Each row is a point on a landscape with many valleys, with its height.
A ball rolls from a point to the lowest of its 6 nearest points, and stops where none of them is lower. Distance is the straight distance between rows; heights are no part of it.
(545): [167 161 149  90 195 132 103 165 181]  (h 47.8)
(705): [134  26 144 126 117 111 161  92 124]  (h 62.3)
(809): [123  51 145 115 125 104 132  84 137]  (h 51.1)
(629): [110  83 158 130 115 134 122  85 116]  (h 46.7)
(736): [147 163 108 121 162 111 114 172 156]  (h 58.3)
(118): [117 119 156 140 102 130 103  94 107]  (h 3.3)
(532): [117 138 100 159 103 148 156 137 103]  (h 25.8)
(119): [173 144 118  86 165 151 167 158 135]  (h 28.3)
(318): [176 171 134  93 133 131 155 110 109]  (h 39.8)
(366): [ 79 133 158 140 103 119  85 106 136]  (h 13.2)
(849): [ 63 103 171 135 115  77  77 102 167]  (h 14.8)
(436): [149 125 111 144 102 160 182 109  89]  (h 32.2)
(400): [115  62 139 144 109 136 153  97 112]  (h 42.8)
(429): [ 86 158 112 153 110 122  86 148 126]  (h 27.6)
(387): [160 178 156  91 140 115 106 113 116]  (h 60.9)
(758): [121 149  72 158 107 151 170 174 113]  (h 32.6)
(488): [154 136 124 121 191 143 122 194 180]  (h 5.6)
(320): [164 160 118 108 135 124 144 134 128]  (h 46.6)
(67): [103 113 170 129 116 116 100  87 125]  (h 44.9)
(780): [165 181 139  83 146 112 110 150 153]  (h 57.5)
(450): [ 91 117 154 138 105 125  99 101 129]  (h 21.9)
(691): [108  86 119 163  92 155 169 118 105]  (h 33.0)
(260): [163 147 106 107 122 155 179 141 110]  (h 30.1)
(149): [132  85 147 139 107 148 146  78 106]  (h 38.9)
(757): [137 174 107 132 120 122 133 147 130]  (h 50.1)
(276): [145 123 150 114 111 135 122  77  96]  (h 52.9)
(266): [ 82  70 149 142 112  85 111 108 150]  (h 21.7)
(838): [130 171 104 128 178 110  96 192 157]  (h 15.3)
(117): [124 144  67 147 171 123 147 210 147]  (h 45.6)
(410): [100 171 135 139 106 123  91 133 131]  (h 31.4)
(753): [125 162  82 145 168 117 125 190 143]  (h 59.3)
(540): [125 139  96 134 204 125 114 197 183]  (h 42.4)
(57): [ 99 125 146 146 106 135 114  93 113]  (h 29.6)
(172): [ 89 117 128 163  96 143 127 123 113]  (h 17.6)
(104): [115 192 121 132 142 101  85 161 142]  (h 58.5)
(414): [135 141 187 105 129 117  60  55 108]  (h 78.8)
(530): [ 83  66 134 164 101 140 155 111 140]  (h 39.6)
(837): [146 144  78 143 138 156 190 176 119]  (h 27.2)
(518): [116  75 179 109 123 118  83  71 131]  (h 74.6)
(52): [126  45 146 118 115 131 138  81 118]  (h 54.4)
(666): [127 151  97 139 111 133 141 156 107]  (h 34.4)
(827): [ 79 105 175 131 123 107  74  91 141]  (h 3.8)
(633): [ 95 114 135 151 101 133 133 109 111]  (h 21.8)
(321): [ 59 145 145 161 103 110  79 127 143]  (h 19.7)
(850): [151 179 126 108 143 108 109 153 144]  (h 26.6)
(711): [189 123 128  90 172 170 184 170 149]  (h 43.2)
(174): [ 97  33 112 151 106  95 176 111 132]  (h 54.7)
(594): [158 147  77 124 143 147 185 170 125]  (h 23.5)
(140): [ 92  37 127 147 109  84 164 116 142]  (h 37.5)
(8): [143 161 131 126 114 130 132 121 116]  (h 48.3)
(59): [113 124 137 143 103 142 139  99 106]  (h 26.9)
(152): [144 158 169 104 116 126 102  83 108]  (h 83.4)
(133): [160 151 101 106 159 134 135 180 154]  (h 29.2)
(203): [128 126  96 157 101 156 176 143 103]  (h 29.5)
(91): [164 112 142 118 116 154 140  76  83]  (h 42.5)
(296): [ 92 125 101 159  90 153 170 135 112]  (h 25.2)
(637): [164 133 110 124 110 152 187 107  89]  (h 33.9)
(95): [136  61 162 109 127 127 110  66 129]  (h 77.6)
(84): [178 136 139  93 176 159 140 170 163]  (h 48.0)
(654): [155 151  98 110 157 135 164 174 148]  (h 8.8)
(380): [110 170  88 146 134 124 108 180 137]  (h 52.0)
(322): [159  36 148 113 122 139 147  70  98]  (h 58.7)
(432): [166 153 126 112 115 139 155 108 104]  (h 35.4)
(291): [113 165 158 126 111 113  65  95 123]  (h 58.1)
(720): [156 143 149 103 182 148 129 172 167]  (h 42.2)
(323): [112 185 101 134 130 108  96 168 138]  (h 48.2)
(238): [144 147  74 131 146 141 164 180 129]  (h 25.6)
(300): [147  61 154 115 114 145 128  62 101]  (h 51.8)
(88): [159 169 126 103 122 113 110 117 112]  (h 61.4)
(315): [114 163  84 148 191 103  91 196 166]  (h 50.8)
(826): [130 172  94 136 129 124 126 168 125]  (h 52.1)
(44): [132 158 146 126 107 120 103 107 103]  (h 71.6)
(247): [ 91  67 147 143 106 109 128  95 134]  (h 29.0)
(474): [120 166 131 134 103 126 114 128 114]  (h 45.7)
(102): [112 108 180 111 123 117  63  70 126]  (h 49.4)
(29): [139 146  96 124 174 114 130 183 163]  (h 44.2)

Write out the way that a ball takes from each point below.
(429) => (321) (827)
(432) => (260) (594) (654)
(318) => (260) (594) (654)
(95) => (629) (118)

Where does a ball stop that starts at each point below?
(174) => (827)
(8) => (654)
(380) => (827)
(809) => (827)
(300) => (118)
(826) => (172)
(140) => (827)
(436) => (172)
(117) => (654)
(322) => (118)
(203) => (172)
